A landscape with many valleys, sampled at points; each row gives a point and its height.
From any point a ball rolls to the lowest of the 2 points nearest to it. It stops when none of these is lower. Distance is the straight distance between rows; heights are no part of it.
Q985: [ 28.6  13.8   0.2  13.4 -11.1 -14.0  24.8  -5.6 -12.0  16.1  -3.2 -18.3
 -20.2  23.2  -0.2  13.2   2.6   1.3  34.1  -4.8  30.0 -21.2  21.9  20.6
   3.1   1.4]  (h 306)
Q230: [  1.3  26.5 -13.5   6.3 -11.2  36.1   3.8   0.4  18.6  13.0  12.3  19.1
 -33.0 -25.3 -18.0  -0.3  -2.1   7.9   0.1 -12.9  10.2 -24.7  20.0 -35.7
  -0.8 -13.1]  (h 437)
Q862: [  5.9 -19.4  20.3   2.3  13.8   4.1  -0.5  42.4 -23.8  25.8  -6.5 -17.9
 -13.1   7.3  32.7   9.9  -8.9  -3.8  15.8   0.2  21.7  14.4   1.3 -14.0
   1.2  -1.5]  (h 276)
Q460: [ -0.3  12.8  -8.2  15.2  -5.6  14.2 -29.4  -8.3  -6.2   8.5 -37.2   4.3
 -28.7 -40.0  -6.3  14.9   9.3   7.1  13.9  24.9 -10.9   2.6   5.4  15.5
   1.4 -19.3]  (h 573)
Q784: [ 32.9  16.3   1.9  -5.2   1.4   4.8  27.3   3.6  -3.1  -6.2  -4.2 -14.2
 -44.7 -22.3  15.5  -7.5  -6.0   5.0  22.3  -5.7  42.5 -29.5  23.7   1.0
  -3.9   0.1]  (h 333)
Q152: [-22.8 -21.6 -23.2   0.3 -10.4 -13.0  10.0  39.7  20.4 -17.3  28.4   2.1
  30.2  -1.6  39.4  63.8   9.9 -21.9   3.6  19.2   0.6  27.1 -16.4 -42.5
 -23.2  14.0]  (h 415)
Q686: [ -6.0  -7.2  16.5   4.9  -0.5   7.3 -39.1 -30.3  -5.0 -10.6   4.1  -5.8
 -20.3  23.4  -8.9 -21.0 -13.6 -17.1  -4.6 -11.6  -8.5 -13.2  32.5   6.6
  -5.5 -30.7]  (h 416)
Q527: [  1.4  12.9 -20.7  13.5  11.1  -3.4   6.6 -10.3   5.7  26.1   2.9   5.0
  59.8  36.5   0.4 -18.8  19.7  -8.2  26.3  -7.0 -25.1  -7.3  -6.5  44.0
  10.9   5.0]  (h 172)
Q51: [ -6.9  -3.6  12.8   1.9  11.2  -1.8   7.7 -16.8  30.2  -2.6  19.7   9.8
 -36.5 -13.0 -27.3 -18.5  14.8  16.2 -43.2 -28.3  -5.4 -24.2  32.9  -4.2
  -1.2  -6.1]  (h 284)
Q379: [ -7.4 -12.1 -12.2 -14.1  -3.5   2.1   1.0 -10.8 -36.3   2.5   1.6 -24.7
 -10.4   5.3 -38.8 -41.6  12.5  20.0 -10.7  -8.4  -2.2  -8.2  19.8  32.0
  22.2 -18.6]  (h 216)
Q316: [  8.5  32.6  -3.7 -35.5 -26.1 -48.2 -23.2 -30.5  -7.9   2.3  -6.1 -11.5
   4.9  30.6 -14.7 -28.6   9.9  17.3  37.9  -4.0 -10.5   1.3  17.0  31.7
  12.7   0.1]  (h 566)
Q510: [  2.5  21.5   8.5 -20.9  36.4 -12.1  31.8  -5.7 -31.5   1.3 -17.6  18.0
  20.0  22.9 -26.6 -20.2   9.5   3.7  -9.4 -27.2 -11.7  42.4 -25.8  -2.3
  -9.9  -9.9]  (h 629)
Q536: [-51.1   1.3  11.5  22.7 -19.4   2.7  25.5  13.9   8.6  20.4  10.6 -10.9
  22.0  -2.6  22.9  17.5   5.3  -4.3   9.6   4.2 -23.8  24.5 -24.7  12.2
 -29.1  15.1]  (h 383)
Q476: [ -1.0 -22.9 -23.1   6.8  25.1   9.2  -5.9   7.7  12.0  -8.1  -0.2  18.5
  36.8  -2.9 -10.1  45.9  12.7  -0.9  10.3 -11.2  -5.9  36.4 -35.0  17.5
 -33.2   2.9]  (h 311)
Q990: [ 21.2 -14.7 -26.8  -5.3  15.8  -3.1  -4.4  30.2  26.7 -19.8   2.2  14.4
  -1.5  -3.9 -20.2  42.1  10.9  -3.1  -5.9  -8.6  12.2  15.0 -25.2   4.6
 -15.6   9.0]  (h 251)
Q938: [ -2.9  12.9  -6.5  13.6  -5.0  -3.0  19.7 -12.0   9.1  15.6   2.4  23.8
  48.0  11.0 -25.6  -3.5  -0.6   0.5  -6.2 -17.0 -26.8  -4.8 -10.7  28.3
   3.8  20.7]  (h 260)
Q967: [ 16.3  14.9   8.8 -12.5   8.8 -38.7  34.6  17.4   3.0 -11.2  11.7   4.0
  -0.1  27.1 -23.9   7.2  -6.1   0.5  -7.4 -33.9  21.3  -2.0  -5.6   6.7
  29.6   3.8]  (h 210)
Q576: [-16.1 -51.9  -5.6   7.1  -0.7  16.7  22.4  41.8 -21.7  17.9  -2.9  11.2
  10.3   5.3  32.5  -0.5 -10.6  -7.9  20.0 -11.0  11.5  -1.9 -16.6  -5.1
 -17.4  11.7]  (h 296)
Q789: [ 14.5  20.3  -9.2  13.3 -12.2  -6.3  41.0 -15.4 -30.0 -17.4   5.0 -19.0
  35.7  38.7 -27.8  -8.8   1.8  24.9  20.7  -8.5  12.3  -9.6  -4.9  16.7
   9.3   4.4]  (h 186)
Q668: [-12.7   4.2   8.4  20.7  -4.2   7.5 -27.3 -42.5  14.1 -25.9 -11.6 -16.7
 -34.5  16.5  20.7  -0.8 -14.7 -12.9  12.2  10.9  -6.6 -33.8   8.3 -12.2
   6.4 -18.4]  (h 384)
Q892: [ 19.4 -16.4 -10.6  -6.0  22.1   6.4   4.9  13.7  24.9  30.7  -8.5 -14.2
  -7.5   5.3   3.9 -12.4  20.7  -8.4  19.0   2.2   8.1  -6.6  14.7   3.6
  29.7 -17.4]  (h 211)
Q417: [-10.0 -12.4   6.9 -17.1 -25.6 -12.9 -34.4 -24.4  -6.4   7.2   5.3  14.5
   9.3 -11.4 -27.8  -9.8 -40.9 -15.4  11.6  14.0 -14.3  -0.4 -12.6  23.0
  26.9   2.2]  (h 119)
Q518: [ -8.5 -10.8  12.3   3.5  -7.2 -12.0  -1.6  15.6  -5.2 -34.7   2.7  13.8
  23.4  -0.7 -16.0  -1.6 -18.5   2.2  -9.6 -21.3   1.3  18.7 -20.4  -0.7
 -35.3  17.8]  (h 370)
Q505: [ 25.3  26.0 -20.6  16.1  20.1  11.7  57.7 -21.8 -11.0 -10.1   1.0  -9.9
  47.7  38.6  -2.4  18.7 -10.1  11.8  10.9 -41.8  13.4   3.2 -23.7  21.7
  10.8  19.9]  (h 83)
Q339: [ 14.2  -1.9  17.1 -20.2 -18.3  -7.3 -23.9 -44.1 -21.5  -8.2   1.3   9.4
  -2.3 -17.4 -18.4 -24.1 -11.9   3.9 -16.8  11.9  12.3 -23.6   8.4  31.1
  33.6 -10.5]  (h 234)
Q407: [ 27.3 -32.7  11.5   3.7  23.2 -11.4 -21.8   1.8   4.1   2.9  -6.4 -19.9
  16.4  15.7  13.5   3.4  -1.4 -19.4  19.3  31.8  -3.1  12.5   3.6   4.9
 -15.2 -16.3]  (h 498)
Q856: [ -6.1  27.9  13.5 -20.5 -13.7 -46.3 -17.6 -26.2  -4.8  -0.1 -24.6   4.2
 -11.2  -3.0 -38.0 -30.5  -2.3  12.8  31.6   1.9 -34.6  12.6  11.3   0.2
   7.0 -19.3]  (h 585)
Q84: [-24.9 -36.7 -30.6  12.7  32.2   7.4   6.2   9.4  15.8  -4.3 -17.8  13.3
  49.8   6.4   6.4  47.5  -5.8   7.4 -13.5 -31.3 -17.8  47.2 -30.6  -6.0
  -5.4   2.3]  (h 388)
Q156: [ 12.3 -19.4 -21.3  23.4 -14.3  -5.6  -8.6 -24.9  11.9  25.4  -8.6 -11.2
  -0.7  28.2   6.6   5.3  10.3   5.3  47.7  18.9 -19.9  11.5 -11.5  13.2
 -11.1   7.6]  (h 520)
Q53: [ 12.4  42.1  19.6 -21.4  22.2  22.8 -11.6 -14.5   4.7 -18.7   8.6  25.6
 -24.7 -17.4  36.1  31.1  -9.3 -39.9 -21.6   8.3  19.1  -9.6   6.4 -43.4
  35.6   1.7]  (h 124)
Q466: [ -9.3  23.3   7.0 -28.2  25.5   5.6 -38.7 -35.5 -30.5 -22.0 -43.9  21.0
 -35.8 -33.5  22.8  -8.7  -3.7   7.3   1.1 -13.4  -8.8 -17.1  31.4  31.2
  45.2   9.3]  (h 486)
Q79: [  7.8  25.1   5.3  -8.0  17.2  10.9 -10.8 -11.4 -14.7  -2.4 -16.9  11.1
 -31.1 -63.7  -8.5 -15.6   6.1   5.1  -7.2  20.4   8.2  -8.7  16.9   6.3
  18.2 -26.1]  (h 537)
Q363: [ -2.7 -15.3  11.1  23.8  -2.7   0.7 -31.3  -4.5  14.2   4.9  19.7  11.4
  -1.9   9.8  16.4  43.5  -0.4 -31.1  10.0  36.5 -16.1   5.2   0.7 -47.1
 -13.0 -24.4]  (h 413)
Q426: [ -9.2 -17.4 -12.9  12.7   7.0  14.9  37.9  15.1  11.3  -1.3  23.2  -5.4
  31.9   9.9  28.7  63.6  16.9 -16.8  -4.7   3.0 -20.3  43.9 -17.7 -31.9
 -38.5  14.7]  (h 398)
Q283: [  7.7  20.1 -15.8  16.5  29.5  -0.1  60.8   6.9  13.0   7.9   3.6  -4.6
  17.3  12.2   3.6   4.9   4.1   6.8  14.3 -45.6   6.8  -5.8  -3.5  19.3
   4.8  20.2]  (h 188)
Q276: [-19.9 -35.0   0.2   0.3 -12.9 -37.3  -8.1  -0.9  30.1  -7.3 -14.0  -7.4
  -8.7 -10.1  13.5  -0.5  -7.8   0.2  20.0  -2.5 -17.9   1.5 -10.7  25.2
  -9.2  11.9]  (h 131)
Q873: [ -4.6 -10.0   4.1  45.6 -10.8  -3.1  17.0  32.6 -13.6  24.6  -8.1  13.3
  29.5  13.3   3.3  50.7  -7.1  -4.0   6.3  11.2 -12.5  25.5 -17.5  -2.8
  -4.2  45.3]  (h 358)
Q812: [-16.6 -23.6  25.9  -1.4  -2.4  -1.4  -7.3   8.6   8.3   8.4   2.0 -15.3
   5.7  -5.5   5.4 -18.2 -31.5  28.8  -3.0 -31.8  -7.0  -7.4  20.2   1.3
   3.4  -5.6]  (h 279)
Q987: [-46.1  14.4  15.6  -2.2  -8.0 -46.2 -25.8  14.2   9.4 -15.8  -0.8   7.5
 -29.7  -8.1   1.6   1.4  -0.2  -7.2 -15.1 -12.5 -11.2 -13.2   1.0  -3.0
 -16.2  -5.8]  (h 187)
Q964: [  5.1  12.1  17.1 -18.8   6.3  11.5 -41.7 -64.9 -15.2 -23.2 -21.9  10.5
 -13.2 -13.2  13.2 -10.9  -2.9   0.1 -22.4  -6.2   0.4 -17.2  21.3  23.6
  22.4  -5.9]  (h 351)
Q189: [ -1.1 -11.5   5.1 -30.5 -14.2 -12.7 -15.4 -12.5  -6.4 -20.5 -10.4  10.0
 -21.2 -34.2  10.4 -40.4  -4.8  12.1  19.5  13.3   8.3  -2.5 -28.7  -1.0
 -20.6   1.6]  (h 233)
Q752: [-27.5   2.7  -5.3   7.2 -14.4  27.0 -14.1  27.6  18.3  20.8   6.0  -2.1
   0.1 -36.2 -13.8  40.7   2.8  18.7 -23.9  -4.6   2.7  27.5  -1.9  -1.1
  -8.6   7.8]  (h 320)
Q616: [ 36.9  28.1 -30.3  -1.4  -2.8  37.4  29.4   2.6  -4.0  -3.3  15.3  -4.4
 -26.1 -39.7 -33.4   1.9   9.6   0.1 -16.3   7.1  21.0 -15.5  17.3 -44.7
   7.2  16.8]  (h 465)
Q27: [ -9.5   2.8  14.7  -8.8 -22.2  27.1  -5.9 -24.2  15.1  21.3  -3.0  17.9
 -32.7 -32.6  14.1  13.2 -15.3   1.3  -4.0   7.0  20.3 -18.5   1.7 -14.4
   8.4   0.5]  (h 404)
Q419: [  7.1   7.8  -0.9  -3.0   9.6 -18.2  32.1  14.8 -18.1   4.9 -11.6   3.6
  -7.9  21.1 -14.8  -2.0   4.3  13.2  16.1 -43.8  18.1  -7.7   4.2  40.1
   1.6   8.2]  (h 261)
Q618: [-11.2  -4.3 -10.9  22.5   8.9   4.8 -39.8  30.8  -1.9  -1.3  -6.8  10.3
   2.1   6.1  -0.2  32.9   9.6  -7.6  12.6  29.8  -6.2  28.6  -8.2 -28.2
 -15.4 -33.9]  (h 393)
Q184: [ -2.5  21.6  13.6 -19.1  18.1  20.7 -18.6 -23.1   9.3   0.5  -4.5  38.1
 -32.0  -4.2  63.9   8.2  14.3 -32.6 -23.4   8.3  10.7 -31.2  19.2  -3.8
  20.9  -2.6]  (h 256)
Q195: [ -7.1  -4.2   3.4 -19.3  27.4  -8.5  15.9  -5.3 -27.5  13.4 -18.3  -3.7
  29.6  22.5 -13.2 -27.3 -13.0  13.6   1.2 -44.5 -28.1  44.5 -10.9  19.1
  19.1  -0.2]  (h 653)
Q304: [ -5.7  17.1   1.6   5.3 -17.9   2.1  -8.8  33.8  -6.2  -5.1 -24.4  -3.6
 -19.7 -22.1  -0.5  -8.3 -10.4  12.1 -23.0  12.7   8.0  -5.4  -5.2 -35.5
  13.5  19.7]  (h 310)
Q720: [ 12.2  -1.4 -12.4 -10.4 -19.6 -15.4  10.5 -34.4  11.4  17.3  11.7 -23.4
  39.1  37.3   6.1 -25.3  29.5   0.6  16.4  18.0 -11.0 -24.3   6.9  47.2
  15.7  -8.6]  (h 73)
Q67: [  7.2 -31.5 -10.3  -9.4  16.7 -12.5 -27.0   7.5  -2.6   0.1  32.8  -6.3
  16.8  50.2   0.4 -18.9 -16.7   0.1  27.3 -23.1  -7.5  10.6  -6.2  -0.5
  10.8  -7.5]  (h 512)
Q423: [ 11.3 -30.0 -12.7   2.7  -4.4  19.2  21.2  27.1 -23.5   5.2   2.6  16.6
  10.9  18.5  -6.3  -8.5  -5.2 -13.4  -9.2  -0.4  16.8 -17.4 -16.0   8.0
   4.8  11.3]  (h 322)
Q238: [  2.6  16.6  -0.9 -17.4  14.2  -5.4  10.8  21.0  22.8 -27.7  16.1   3.5
  -9.0 -12.6 -19.0  -5.5  -0.7 -11.8 -20.1 -12.3  19.3 -31.1  -2.0   4.7
  22.9 -10.4]  (h 125)
Q215: [ 23.7  25.2 -28.6 -16.3 -29.2 -13.8 -57.0 -27.3   4.7   1.8  13.0   3.0
  22.5  28.5  -9.6 -23.2   3.7   4.8  14.4   6.5  -3.3  -9.4   6.3  31.3
  17.9   5.6]  (h 548)
Q309: [ 17.8  18.3   4.4   0.0  -2.0   5.0  26.5   3.2  17.4  37.2  -1.7 -15.0
   9.8   1.9  -8.1 -18.8  18.7  21.2  10.3   2.9  -2.8   6.7   5.0  15.1
  25.1  -1.8]  (h 254)
Q543: [ 27.1  33.8   7.0   7.2  16.1  13.7  14.2 -18.9 -20.0 -11.3   5.0  -4.1
 -43.2 -59.5 -20.1  -3.6   0.4  14.1 -18.4  22.3  13.1 -14.5  24.7 -38.7
   1.6  -4.0]  (h 494)
Q92: [ -2.2 -32.8  -7.7 -14.3 -13.5 -26.0  19.4 -11.7  -3.7 -13.3 -14.8   1.7
   1.9  -6.2 -14.2 -31.7  -3.3   5.2  24.2   0.3  -0.7   1.9 -27.6  29.4
 -11.9  11.1]  (h 185)
Q345: [-23.1   9.5  13.1   4.2 -12.6   9.7  -4.3   1.7  24.3  22.3  -1.2   5.8
 -33.6 -46.3 -11.5   0.5  10.5  40.0 -21.1 -13.0  -2.8  13.5   8.9   7.7
 -25.6  10.0]  (h 280)
Q918: [ -9.5 -12.7   7.5  10.7 -14.9 -13.4 -12.5  29.7 -17.6 -24.1 -17.1  25.1
   5.4 -28.5 -18.2 -10.1 -21.3  -1.9 -40.1  16.7   0.8  -4.5  -6.3 -25.4
 -17.5  15.1]  (h 338)
Q932: [  1.9 -16.1  11.3  13.3 -22.6  34.9  20.1 -14.0  18.3  21.0  11.2  -5.2
 -10.4 -13.0   6.6  24.3 -21.3 -18.4  19.5  15.1  12.6  -9.6  -2.4 -31.7
   1.4   0.8]  (h 377)
Q972: [-20.8  -0.5  27.1  -8.0 -17.3 -42.3 -25.3  16.8   2.9 -15.6  21.6  -3.2
 -11.6  19.8  -4.3  18.7 -18.6 -20.4 -14.1   0.0  -6.2   5.7 -14.2  13.2
   2.7  14.9]  (h 228)
Q617: [  6.8   4.9 -38.0  -9.5  42.0   5.7  20.1   1.6   5.4   1.6 -10.4  12.6
  13.1  32.7  13.0 -26.5  15.1   4.9  35.3 -26.2  -1.9  21.2 -39.4   1.1
   6.4  -5.3]  (h 561)
Q473: [-33.4   9.2  17.3   4.1  -5.8 -27.3   4.5   4.1  19.0 -13.8  -8.6  -0.3
 -25.5 -31.3  35.7  16.0   3.9 -16.6  -9.1  22.2   5.3 -13.6   4.2 -20.2
 -19.8  -0.4]  (h 129)
Q814: [ 17.4  30.1  -1.6  -3.0 -36.7  -9.4  -2.5 -24.5 -44.0  -3.6  11.5 -26.4
  38.6  40.3 -16.1 -13.7   7.3  18.5  17.1  18.5  14.2 -18.0  12.3  23.9
  17.8 -18.9]  (h 155)
Q902: [  0.4 -26.2  -9.2  -0.2 -20.7   4.9  -7.5  31.1  22.4  -3.9  18.4  21.8
  20.1 -19.6  47.8  33.7   7.3 -29.0 -18.7  40.1  14.5 -10.7  -8.0 -31.9
 -23.9   9.3]  (h 430)
Q260: [-39.3  13.4   9.2   2.4 -15.3  20.0  27.8  24.1  32.3  30.2  17.3 -15.9
   6.5 -23.7   3.9  31.5  13.2 -10.1 -12.7  17.3  -9.2  25.1 -10.7 -21.3
  -1.8   5.1]  (h 357)
Q813: [ 11.6  46.7  11.7   7.6  16.8  20.0  22.7 -44.3  -9.8 -29.4  -5.8  -1.1
 -34.2 -31.8  46.3 -32.7   0.2  19.8 -17.7   7.1   1.4 -38.4  44.1 -32.7
  13.3   6.8]  (h 399)
Q688: [  5.4   4.2 -25.4 -14.2   7.3   6.4  13.9  20.6  56.6 -12.8   9.2  13.9
  -6.5 -29.1 -23.9  25.4  12.6  -5.5 -29.7 -11.8  15.2  -9.1  -3.2  -6.7
  12.6   7.7]  (h 197)
Q849: [ 14.9 -29.9 -27.9   4.0  13.0  14.6   3.6 -12.7  21.7  13.0 -11.6  -4.5
   1.7  30.6 -11.0 -18.0  11.7  19.4  42.4  -5.6  -5.9  28.8 -28.5 -15.1
   9.5 -14.3]  (h 536)
Q704: [-18.0  12.0  15.1 -22.3  -1.7 -25.1   8.2  -9.3 -17.8  18.2  -8.3  23.2
  -1.2  14.7 -41.4 -23.1  11.7   1.3   8.0 -20.2 -22.3  26.1  -5.8  -0.8
 -15.5 -21.9]  (h 606)
Q112: [ 26.2  19.7 -24.4  -7.5  15.3  -2.3  31.3  17.0  -9.0 -31.4  19.3  -7.6
 -15.9 -14.0 -26.4 -22.8  26.8  11.7 -11.4  -1.7  28.2 -21.3   4.0  13.7
   8.5  -1.2]  (h 201)
Q724: [ -2.4  -1.2  38.2  -5.5   4.7  -4.2 -37.0   7.7 -22.3   4.6 -23.1  -8.2
   2.2 -16.2 -10.3 -22.4  -0.4  -6.0 -35.7  17.4 -19.2   9.9  21.9   6.3
 -20.4 -17.8]  (h 469)
Q411: [  9.8 -15.7  -7.6  -1.0  20.2   3.4   6.5   7.0  -9.5   2.2  -5.4 -28.0
 -18.8  16.1  -8.8 -24.1  14.1   6.0 -14.1 -10.5  17.7 -27.1  36.5  15.6
  25.8 -31.8]  (h 154)
Q169: [  8.3  43.8 -10.7  -4.3 -14.8  11.3  12.2  21.3  -2.3  -2.5  10.5 -19.6
 -35.3   0.4   0.3   0.1   1.7   1.5  -3.6  20.9  18.2  -3.0 -11.9  -8.9
  20.4  31.5]  (h 282)
Q203: [ 14.7 -53.0  10.8  -0.4 -13.0  13.7 -12.1   7.2  -8.5  -8.8  15.8 -15.2
  11.3  20.9   2.0 -12.5 -28.2 -18.0 -19.1  12.1   6.2 -16.2   1.1   2.6
  16.2   3.0]  (h 345)
Q461: [-24.4 -19.9   5.8  30.3 -16.0 -15.5   9.1  -2.0  35.5 -11.1  -9.8 -12.4
 -13.0 -12.0  12.5  26.4 -11.9  -4.7  -8.9   8.9 -18.0 -15.2  -2.6 -13.6
 -20.6  13.1]  (h 74)
Q633: [ 14.0  33.2  -8.0 -15.1  -9.6   6.3  19.5  -3.1 -15.5 -22.6  27.1 -33.6
 -15.7  16.8 -11.0 -12.2  11.7  12.6 -24.0   7.9  33.2  -5.9   8.7  12.1
  29.0   2.7]  (h 249)
Q33: [  0.1   7.2 -22.7   3.9  -5.2  -0.1  21.2 -31.5 -53.4 -10.5  -1.4 -16.3
  36.0  40.0 -43.8  -6.1   7.4  -1.4  29.8 -20.2 -12.7  10.7  -3.6  42.9
  -3.1  -7.6]  (h 248)
Q424: [ -7.2  10.5  10.9   1.0 -32.2  -9.8  -5.9  -1.2 -13.3  19.3  24.2   9.7
  27.9   8.6 -25.4  -9.1 -15.0  -3.0   8.6   3.7  -9.0 -10.3   2.4  28.8
  22.1  15.6]  (h 198)
Q492: [ -4.2 -23.9  -1.8  17.4  10.9 -14.9 -43.9  21.8   6.5  -2.8 -28.5   1.3
  27.7 -10.9 -15.1  32.8  11.1   3.3  12.7  10.2 -10.7  44.3 -15.4   0.2
 -36.5  -7.2]  (h 365)
Q783: [ 31.7  30.1   5.8   5.0  18.8   9.4   9.0 -14.4  -7.2  -9.5 -19.4 -16.9
 -31.1 -25.1  39.8 -30.2  13.5   2.2   6.5  13.8  17.9 -35.4  33.6 -19.3
   0.6 -10.5]  (h 360)
Q130: [  2.5  39.4  21.7 -23.8 -10.3  20.2  -6.0  12.6   2.4 -12.7  14.9   1.4
 -36.6 -19.5  14.6  34.8  -6.7 -22.2 -23.0  10.6  22.0   5.1  -6.3 -51.2
  -5.5   5.4]  (h 222)
Q483: [  4.3   4.4  21.1   0.3  -8.9  17.0  14.5 -11.1 -16.7  -7.7  -2.7  -9.9
 -12.3 -18.7   1.7 -40.6  -0.2   6.8   2.1  26.1   5.4  -8.8  -9.0  -6.4
 -22.2 -13.7]  (h 268)
Q629: [ -2.4 -12.8   7.4   4.3 -10.4  14.9  16.3  27.1  30.3   3.1  17.5  -6.8
  19.5 -12.1  30.0 -13.0 -19.3  17.6 -12.9 -22.7   2.9 -10.3  11.3 -26.9
 -10.2  19.0]  (h 307)
Q456: [ -4.2  -6.9   9.3   1.8  -7.8   1.3  14.3  39.3  -1.9   7.1  12.9  29.6
  40.1  -8.7  12.3  11.4   4.3 -36.5 -27.4  27.9   8.5  -7.2  -6.6 -14.6
 -32.2  -7.4]  (h 425)
Q166: [ 23.7  16.1  -3.0  11.2   1.4  14.3  35.9  17.4   6.0  -7.0   5.6 -18.7
   6.6 -13.5   5.3 -27.5  -7.2  29.8 -14.4 -17.4   4.3 -22.8  24.7 -16.5
  -9.7  26.1]  (h 327)
Q338: [-29.6  -8.8 -15.8  -2.8  -3.2  23.4  12.7 -20.8 -43.6  11.4  -8.6 -12.3
  10.9  23.4 -27.0 -30.0   7.1   6.2   8.5  -6.6 -31.1  13.0  -5.2  41.7
  -8.7  -6.2]  (h 277)
Q866: [-34.4 -31.9 -22.3   0.6  22.3 -19.4 -12.3   8.4   4.3  -2.3 -14.6  10.1
  39.0  21.2 -13.3  -2.0  -2.2  -1.9   4.5 -23.2 -36.5  33.8 -31.5  -6.6
  -6.9  -9.1]  (h 456)
Q256: [ -7.9 -62.9 -28.0  -3.4  27.1  -8.2 -27.6  18.3   4.8  -6.1  21.4   7.6
  26.5  23.6  21.0   9.5  -1.3  -8.2  30.1  -5.0 -30.0  29.5 -28.3  -4.3
  -1.4  -5.7]  (h 492)
Q123: [-25.9 -17.3  17.4 -11.2  -4.7   1.2   8.1  34.5   3.6 -10.5  16.8  17.6
  40.7 -19.2  -9.1  18.4   1.4  -2.3 -34.7  -5.0  12.7   7.6 -13.9   9.5
 -37.4   1.2]  (h 400)
Q916: [-12.7  -5.1  24.0  -4.6 -10.4  17.3 -14.4  44.1  -9.5  -8.9  12.0  -9.4
 -15.2 -18.4  32.6  30.0 -12.8  -0.7 -12.0   7.9  26.7  12.9  -5.8 -29.4
 -25.7  -3.0]  (h 257)
Q356: [  3.7 -23.5 -17.2  19.7  12.5   1.1  21.4  37.5  -0.6  16.4 -10.0   4.7
  18.0  10.5  32.6  60.7  15.5   4.6  -2.2  -7.4   6.7  44.1 -22.5 -17.7
 -24.0  35.4]  (h 378)
Q272: [ 21.3   0.1 -23.4   0.9  -9.0  -2.2 -44.2  -4.8  -3.9   0.9   5.2   5.6
  -5.1  39.8 -22.8  -4.6  -2.9   0.2  17.6  -7.0   6.8  -2.6  -4.3  -0.9
  30.4  -8.1]  (h 530)
Q447: [ 13.0  21.8  -6.4  12.2   8.6   1.0  35.1 -11.6  15.7  15.4  -5.7 -15.8
  -5.4 -17.5 -17.7 -44.2   8.3  45.2 -16.3  -3.2  -9.0 -11.4  27.9 -18.1
  12.0  -1.2]  (h 297)
Q91: [-32.7 -11.2  13.0   6.0   7.5  -5.3  -4.1   2.9  18.3   3.8  -0.5   1.2
 -33.9 -33.5  11.4 -26.2  -7.5  33.7 -29.7 -22.8 -11.0 -14.8  22.0  -8.1
  -4.9   1.0]  (h 243)
Q70: [-13.3 -21.1   5.5  29.1  -2.6  -5.2   2.5   6.9 -17.8  15.1  -4.5  18.7
  56.6  14.0 -12.6  20.9 -19.8  -7.1  -1.4  -7.9 -34.0  22.1 -14.2  23.7
 -15.1  24.4]  (h 324)
Q227: [ 28.8 -25.5  -5.2   3.0  -5.5 -13.1 -17.5 -31.6   1.4   2.1  -7.8 -13.9
 -21.1  27.1  27.4 -19.4   7.4   0.4  29.4  29.2   2.3 -10.5   0.7   8.3
   5.6  -3.4]  (h 509)
Q976: [ 12.5 -16.8  20.0 -17.2   7.2 -18.1 -24.7  -8.7  -5.2  13.3  -6.8 -17.4
  20.0  22.5 -15.2 -30.3   4.1 -15.9  -5.5  14.6 -22.9  18.5   5.3  18.5
  -7.6  -8.5]  (h 487)
Q705: [  3.3  14.5  23.6   7.9  -1.6   5.4 -55.0 -26.8  -8.3   1.7 -16.8  -3.6
 -28.1 -20.4  24.3  12.8  -4.5   5.1  13.2  33.8   0.3  14.2   0.3   9.3
  -7.2   2.2]  (h 591)
Q583: [  3.8   3.1  -4.6  12.7  -3.1  18.6   3.0 -29.3  25.2   5.0  18.1  -0.3
 -30.0  22.7  11.3  10.1  -5.9 -31.4   4.7  17.5   8.7 -34.6  11.1 -40.1
  16.7 -22.0]  (h 348)
Q420: [ 16.8  -7.2   3.3 -10.4  -2.0   9.6 -13.4  -8.8  22.6  16.8  -0.2  16.3
 -29.3  14.8  40.8  24.6   1.5 -35.1 -28.7  14.6  12.4 -22.5  28.0 -39.0
  -2.5   4.3]  (h 317)
Q580: [ -9.8  22.1  32.2  -7.0   8.5  16.5 -44.1 -14.8 -22.5 -20.9   4.0  -4.6
 -28.9  -8.3 -10.1  -6.5  -6.3 -20.0 -23.3  10.9  -2.2  -0.1  13.5  10.6
  -7.9 -35.0]  (h 443)

For each start below, name the point where the ball stops.
Q902 -> Q720
Q813 -> Q505
Q123 -> Q238
Q316 -> Q238

Call two points neighbours if one is among the 2 nearest of the other. Go from one point of each pair to the other, from neighbour to neighbour, staying as low as possible. Name the highest point that can't be avoided.
Q505 / Q411 -> Q338
Q238 / Q505 -> Q419
Q417 / Q505 -> Q938
Q505 / Q720 -> Q789
